Each row is a point on a landscape with many peaks, with its height.
A climber steps from a point to the highest of its 3 nearest points, and stops where none of them is higher. Distance is the straight distance between rows; heights are no part of it.
(813) (h 7.13): [162 127 168 135 196  77 109 153 117 141 180 120 117 203 150 127 104 135
 131 147 131 115 129 111 123 121 119 144 130  97]
(658) (h 7.29): [125 124 127 138 148 119 119 137 132 121 128 126 127 140 131 129 113 148
 129 119 138 148 139 120 131 139 143 125 134 141]
(609) (h 7.17): [168 135 159 133 179  88 114 167 125 147 185 120 123 210 156 131 108 136
 136 157 129 106 122 111 114 137 108 135 133 102]
(488) (h 6.73): [153  96 172 154 199  86 105  89  92 129 105  94 119 144 125 112 103 120
 124  45 136 141 140 130 152  95 159 100 177 153]
(113) (h 4.12): [ 88 158  65 118  46 198 147 148 167 139 119 169 140  83  96 153 178 124
 145 189 109 121 102 130 102 149 102 153  74 106]
(927) (h 6.03): [160 134 152 128 149 103 112 175 134 145 182 122 122 196 141 143 121 142
 123 176 123  95 120 109  90 157  94 134 109 111]
(3) (h 5.72): [172 135 159 127 148 105 114 190 131 159 198 114 122 219 142 156 133 143
 130 212 116  85 130  97  82 163  95 137  77 110]
(618) (h 4.25): [109 107 126 131 126 132 143  75 105 103  75 113 116  58 118 106 115 114
 104  37 128 157 139 177 169  88 161 107 178 163]
(461) (h 2.44): [135 128 147 137 133 121 117 157 130 122 149 140 119 153 132 140 127 146
 133 152 137 112 127 111 105 151 113 142 109 118]
(976) (h 3.15): [153 113 155 161 181  95 119 121 112 130 133 113 126 157 126 126  98 119
 135  98 137 142 140 116 150 115 150 120 163 123]
(159) (h 8.29): [ 87 152  89 109  67 195 142 130 157 123  98 150 136  81 100 145 180 120
 138 151 113 118 112 136 118 148 110 134  88 130]
(243) (h 7.00): [142 130 129 124  98 135 117 174 124 144 170 155 127 155 129 148 132 136
 129 205 123  96 116 111  87 155  93 154  84  95]
(50) (h 5.70): [108 124 116 128 120 144 154  74 123 103  72 128 121  61 118 105 129 115
 112  61 132 160 143 170 163  84 157 111 163 160]
(723) (h 6.46): [ 98 133  85 109  74 180 163  98 144 108  81 142 142  71 115 110 150 128
 130 102 128 146 128 161 149 137 140 115 145 160]
(582) (h 7.01): [173 105 198 139 216  37 103 167 106 144 194  97 115 214 150 134  92 134
 114 152 124 127 145 105 120 137 132 147 129 103]
(961) (h 4.77): [111 135 118 129 134 138 135 100 130 104  95 128 128  86 126 107 132 132
 123 101 125 160 131 134 144 106 135 123 141 152]
(144) (h 4.46): [147 129 152 131 138 117 109 168 127 137 167 130 118 178 141 150 124 148
 118 167 128  94 112 111  94 159 103 140  97 111]
(921) (h 2.63): [119 114 121 140 151 117 130 109 119 115 101 119 125  97 125 119 118 138
 113  97 126 159 132 134 144 107 147 108 154 156]
(690) (h 8.31): [ 84 143  87 102  53 205 148 110 171 123  78 168 141  55 104 137 176 117
 145 143 121 132 116 146 134 145 128 137  98 148]
(83) (h 1.53): [153 113 181 159 191  73 105 117  98 125 142  98 113 169 133 130 105 119
 122  92 129 134 139 105 148 104 131 124 157 119]
(387) (h 5.69): [112 135 113 125 120 144 157  88 131 105  86 133 124  78 126  98 135 128
 129  94 131 157 135 145 155  99 142 124 151 149]
(584) (h 7.46): [192 123 192 126 184  71 110 183 115 159 208 118 116 227 161 131  99 143
 143 188 124  99 139  93  99 145 104 159 107  95]
(897) (h 5.96): [ 94 143  95 109  75 182 155 112 147 105  92 142 140  87 115 110 161 124
 134 121 119 135 125 145 141 145 126 114 128 151]
(594) (h 7.19): [131 132 111 123  68 144 128 176 133 140 161 143 137 140 124 139 150 127
 135 203 131  98 124 124  93 152 109 145  77  97]
(63) (h 3.43): [108 135 114 122 133 135 134 105 126 113 106 137 133  98 134 107 134 138
 130 123 127 150 134 126 130 117 136 131 132 143]
(996) (h 1.85): [144 120 143 150 156 104 124 150 126 125 149 127 128 170 132 133 108 136
 127 127 134 137 121 118 133 145 123 125 144 118]
(940) (h 6.04): [153 103 161 149 185  93 107  87 103 132 104  97 125 140 131 119  97 110
 128  62 141 144 139 124 151  89 159 104 175 142]
(562) (h 7.86): [132 129 123 127  84 143 120 165 131 138 160 148 131 139 128 134 140 129
 135 189 129  98 125 118  95 152 110 147  87 100]
(111) (h 0.25): [ 97 154  84 114  62 171 140 162 153 134 140 140 128 124 109 157 175 125
 128 197 113 102 124 131  88 145 112 142  65 107]
(847) (h 2.85): [111 141 103 117 100 150 129 117 136 117 117 140 137 107 137 107 139 131
 142 134 127 129 120 126 129 126 121 128 121 128]
(87) (h 5.97): [ 78 140  83  98  66 201 156  94 151 112  71 157 141  56 116 134 168 125
 128 113 126 142 117 163 141 141 137 123 117 168]
(413) (h 7.33): [175 131 177 123 180  72 112 172 119 153 199 120 116 222 162 127 105 138
 138 173 126 104 136 106 109 135 113 153 118  95]
(840) (h 4.34): [ 69 133  75  92  64 194 173  72 149 100  60 166 143  25 114 129 170 133
 113  82 128 160 113 174 152 125 145 113 133 165]
(926) (h 7.27): [171 119 188 127 200  63 106 164 112 148 191 115 112 218 154 138  99 139
 133 165 126 108 141 101 109 129 122 148 123  98]
(591) (h 4.58): [115 121 122 131 131 132 146  89 113 102  84 123 120  63 122 110 124 119
 109  72 125 163 140 158 159  92 148 112 158 159]
(975) (h 0.01): [121 124 135 129 130 132 115 141 130 119 133 138 118 143 135 132 127 145
 138 134 128 122 133 118 122 150 128 143 109 123]
(435) (h 8.25): [ 67 148  59  89  26 209 154 112 169 131  74 172 143  25 107 137 174 111
 142 151 127 128 112 152 138 140 133 135  96 150]
(653) (h 6.10): [110 133 111 129 112 151 157  76 130 107  82 138 126  71 116 103 134 115
 122  85 131 155 136 160 159  91 145 117 158 158]
(23) (h 2.91): [141 113 132 156 163 108 124 117 116 129 120 112 131 145 130 126  95 130
 129 103 132 147 136 123 143 121 152 115 156 136]
(390) (h 5.95): [ 76 134  64 101  71 185 167  72 146 102  59 157 140  39 109 127 158 134
 112  67 125 159 125 177 157 116 152 102 152 172]
(669) (h 8.26): [ 77 152  58  96  21 203 150 132 177 142  87 174 149  36  95 144 180 113
 145 165 121 129 112 143 130 143 129 138  90 139]
(285) (h 1.04): [115 139 121 122 131 133 121 128 137 120 122 139 128 122 147 119 134 140
 140 133 132 132 129 122 118 132 130 140 113 131]
(973) (h 5.83): [ 63 161  42 103   8 206 171 156 181 143  98 173 134  38  87 145 189 129
 144 191 111 128 114 147 117 155 123 143  66 133]
(487) (h 2.69): [156 120 149 156 172 101 122 129 125 126 142 120 126 167 129 125  99 129
 133 114 138 139 129 112 139 125 134 119 157 116]
(271) (h 4.70): [133 127 145 134 116 131 109 161 130 129 155 151 121 144 133 142 128 143
 130 169 123 103 126 115  98 151 104 149  92 106]
(206) (h 8.06): [ 83 153  68 111  41 203 148 138 174 137  96 173 140  65  85 147 175 114
 150 170 112 122 108 135 115 148 108 148  83 121]
(256) (h 6.86): [160 117 182 146 216  48 104 145 102 135 178  99 112 200 155 135  98 133
 120 134 129 124 146 106 136 123 131 134 137 104]
(59) (h 6.85): [169 133 160 132 158  91 113 175 124 148 190 122 124 210 154 138 121 143
 126 165 126 102 119 110 103 149 104 128 122 107]
(36) (h 2.37): [ 83 157  81 115  68 178 141 149 158 130 122 146 131 111 107 150 178 121
 138 178 115 108 120 132  95 145 109 141  70 112]
(93) (h 4.94): [ 77 131  62 104  70 187 173  65 143  96  56 158 147  20 100 120 146 132
  99  46 130 163 123 181 166 111 156  98 166 165]
(873) (h 7.15): [122 130 114 123  85 147 119 163 140 133 149 143 134 137 136 130 141 126
 141 181 131 106 122 121 107 148 119 142  89 103]
(644) (h 7.73): [192  83 211 148 242  25  78  87  70 145 157  62 127 195 150 117  64 134
 120  48 167 137 137  94 147 101 145 127 185 125]
(402) (h 5.89): [150 133 146 131 120 131 112 167 127 136 161 144 127 166 130 159 130 141
 128 185 118  89 114 109  92 153  93 150  85 103]
(537) (h 4.81): [158 136 154 130 139 119 111 178 127 148 176 129 116 189 141 161 133 139
 118 192 119  86 115 105  84 156  90 144  90 106]
(856) (h 2.28): [111 134 116 126 136 133 125 119 131 115 113 138 126 110 141 114 126 142
 130 123 132 143 129 126 127 123 132 130 125 143]
(575) (h 4.66): [181  94 186 150 216  35  88 114  79 146 171  69 127 188 153 127  68 122
 111  88 142 127 136  94 148 119 140 121 176 116]
(438) (h 3.90): [152 110 147 154 173 102 115  99 113 133 117 109 127 142 129 123  94 115
 130  85 140 143 140 121 150 104 153 113 166 134]
(989) (h 3.42): [111 142  95 109  84 151 129 148 144 124 133 133 141 117 135 121 139 129
 138 153 129 117 125 128 120 139 121 127 108 118]
(343) (h 2.34): [158 121 163 154 187  84 122 131 112 132 156 113 118 181 139 126 104 117
 132 112 129 137 133 108 138 123 125 131 151 102]
(421) (h 4.22): [ 83 130  66 117  80 177 168  50 142 104  45 142 139  26  95 116 127 114
 105  31 147 167 130 189 173  88 162  90 184 157]
(937) (h 7.11): [ 79 157  55 113  25 201 160 153 174 151 110 170 138  62  87 146 179 117
 144 187 109 129 103 134 107 150 106 142  83 118]
(468) (h 5.35): [171 101 188 146 219  33  91 139  89 142 184  80 120 202 150 134  77 124
 105 114 134 123 144 100 137 129 134 128 158 112]
(627) (h 8.30): [ 83 148  76  95  37 203 148 119 170 133  78 164 146  52 100 139 178 118
 147 153 127 130 108 151 135 144 128 141  93 139]
(787) (h 4.86): [147 106 138 150 168 109 114  88 105 129 100 101 127 119 131 116  93 117
 120  65 137 150 132 130 147  91 157 104 184 150]
(495) (h 6.26): [149 126 130 129 107 131 117 171 128 149 174 150 130 162 125 153 138 134
 130 217 113  86 115 106  82 156  86 149  79  92]
(417) (h 7.25): [199 135 184 135 150  84 113 203 121 166 219 108 120 235 146 136 118 141
 140 228 109  83 128  79  78 163  94 143  81  94]
(624) (h 6.47): [109 130  97 122 104 163 165  66 137 109  67 135 130  70 118 100 132 116
 119  70 138 155 140 170 159  94 155 112 162 150]
(517) (h 4.98): [155 106 173 160 193  90 114 100 101 131 121 103 121 153 131 124 103 113
 130  77 133 143 146 120 147 101 154 110 162 136]
(329) (h 6.21): [179  91 188 154 226  38  90 103  67 137 160  64 128 182 149 113  64 118
 109  69 147 130 131  97 149 112 138 117 181 128]
(40) (h 6.48): [158 130 152 136 159  98 114 166 122 143 181 127 125 198 150 131 110 139
 126 155 128 110 115 112 106 148 103 134 134 112]
(300) (h 3.83): [137 101 141 138 162 113 126  83 104 120  81 105 130  85 127 115  88 113
 115  42 145 148 125 145 154  88 156 104 195 152]
(874) (h 1.35): [127 111 124 141 152 114 123 112 117 125 110 111 129 112 134 121 101 136
 118  94 126 153 129 127 147 112 153 111 163 157]
(756) (h 7.31): [188 125 171 128 167  84 110 187 121 159 202 114 118 225 156 132 106 140
 144 188 125  93 128 106  99 143 108 146 107  99]
(876) (h 7.14): [163 117 190 135 213  50 105 151 108 143 185 104 110 208 156 137  98 133
 125 149 134 121 145 112 117 126 127 143 126 102]
(274) (h 7.16): [ 95 133  73 107  83 175 169  82 148 107  66 143 138  63 114 115 140 126
 116  81 138 157 132 173 158 121 152 105 161 166]
(613) (h 2.68): [162  97 181 154 210  49 102 116  76 133 158  79 117 178 143 119  88 122
 110  81 131 128 138 102 155 115 139 112 172 124]
(422) (h 4.33): [ 99 150  94 114  86 166 136 132 143 113 111 131 140 102 128 114 151 128
 140 138 121 129 120 127 129 142 115 118 127 135]
(892) (h 7.23): [193 130 188 128 169  74 109 192 114 163 211 111 119 229 152 131 108 136
 149 201 116  88 134  93  94 148  95 153 101  96]
(774) (h 0.83): [163  92 190 153 204  60 108 105  68 125 138  66 122 168 136 101  84 114
 117  58 135 126 144 103 156 116 146 110 183 138]
(475) (h 2.08): [104 127  99 124 106 157 156  58 134 103  58 134 125  46 111 108 134 107
 109  36 142 163 146 187 167  76 159  92 177 155]
(494) (h 4.75): [103 146  96 119  68 156 129 161 142 126 140 134 142 123 126 133 157 126
 132 175 127 107 123 129 100 146 116 132  77 111]
(314) (h 6.09): [ 85 157  85 114  68 183 143 145 160 131 112 146 134  93 100 149 177 122
 138 170 114 115 114 130 106 141 100 140  74 122]
(682) (h 2.86): [104 118 120 124 116 145 141  60 115 101  59 123 118  52 117 110 131 106
 114  30 137 159 149 187 167  75 168  97 175 163]
(866) (h 5.32): [104 145  98 120  92 175 147 119 150 114 103 136 144  90 120 107 145 125
 137 123 125 132 122 134 141 136 122 120 138 140]
(407) (h 2.87): [116 127 131 126 141 126 117 130 130 115 118 139 126 126 142 128 129 143
 131 127 135 143 132 125 128 133 135 136 122 140]
(743) (h 5.37): [123 135 121 121 102 143 117 142 133 127 138 142 133 128 140 123 129 140
 142 154 133 112 129 118 110 135 119 146 101 109]
(484) (h 8.34): [ 88 145  92 109  64 195 144 125 162 116  91 152 136  72 100 140 175 123
 138 142 117 126 116 139 126 146 115 134  95 140]
(503) (h 1.99): [152 122 174 152 202  69 106 124 108 127 163 103 113 180 138 126 104 122
 124 111 133 129 140 104 135 114 131 125 151 104]
(460) (h 3.14): [118 113 125 136 141 127 139  90 104 106  85 110 126  75 120 109 110 123
 111  66 120 158 134 149 157  94 155 104 176 162]
(721) (h 3.46): [ 89 150  91 111  67 176 131 151 151 123 127 133 137 112 113 140 169 126
 132 168 114 111 114 131 102 146 107 131  84 118]

Where does a climber stop that starts at each point below?
(847) | (274)
(503) | (584)
(468) | (584)
(113) | (484)
(937) | (484)
(973) | (484)
(976) | (488)
(23) | (488)

Call two points neighbours if one is among the 3 nearest of the other. Go from one point of each pair to the other, from neighbour to neighbour, staying as high as possible. Name the lowest point that can't be avoided.
(644) and (274) | (721)
(274) and (484) | (87)
(584) and (609) | (813)
(562) and (584) | (537)
(562) and (644) | (575)
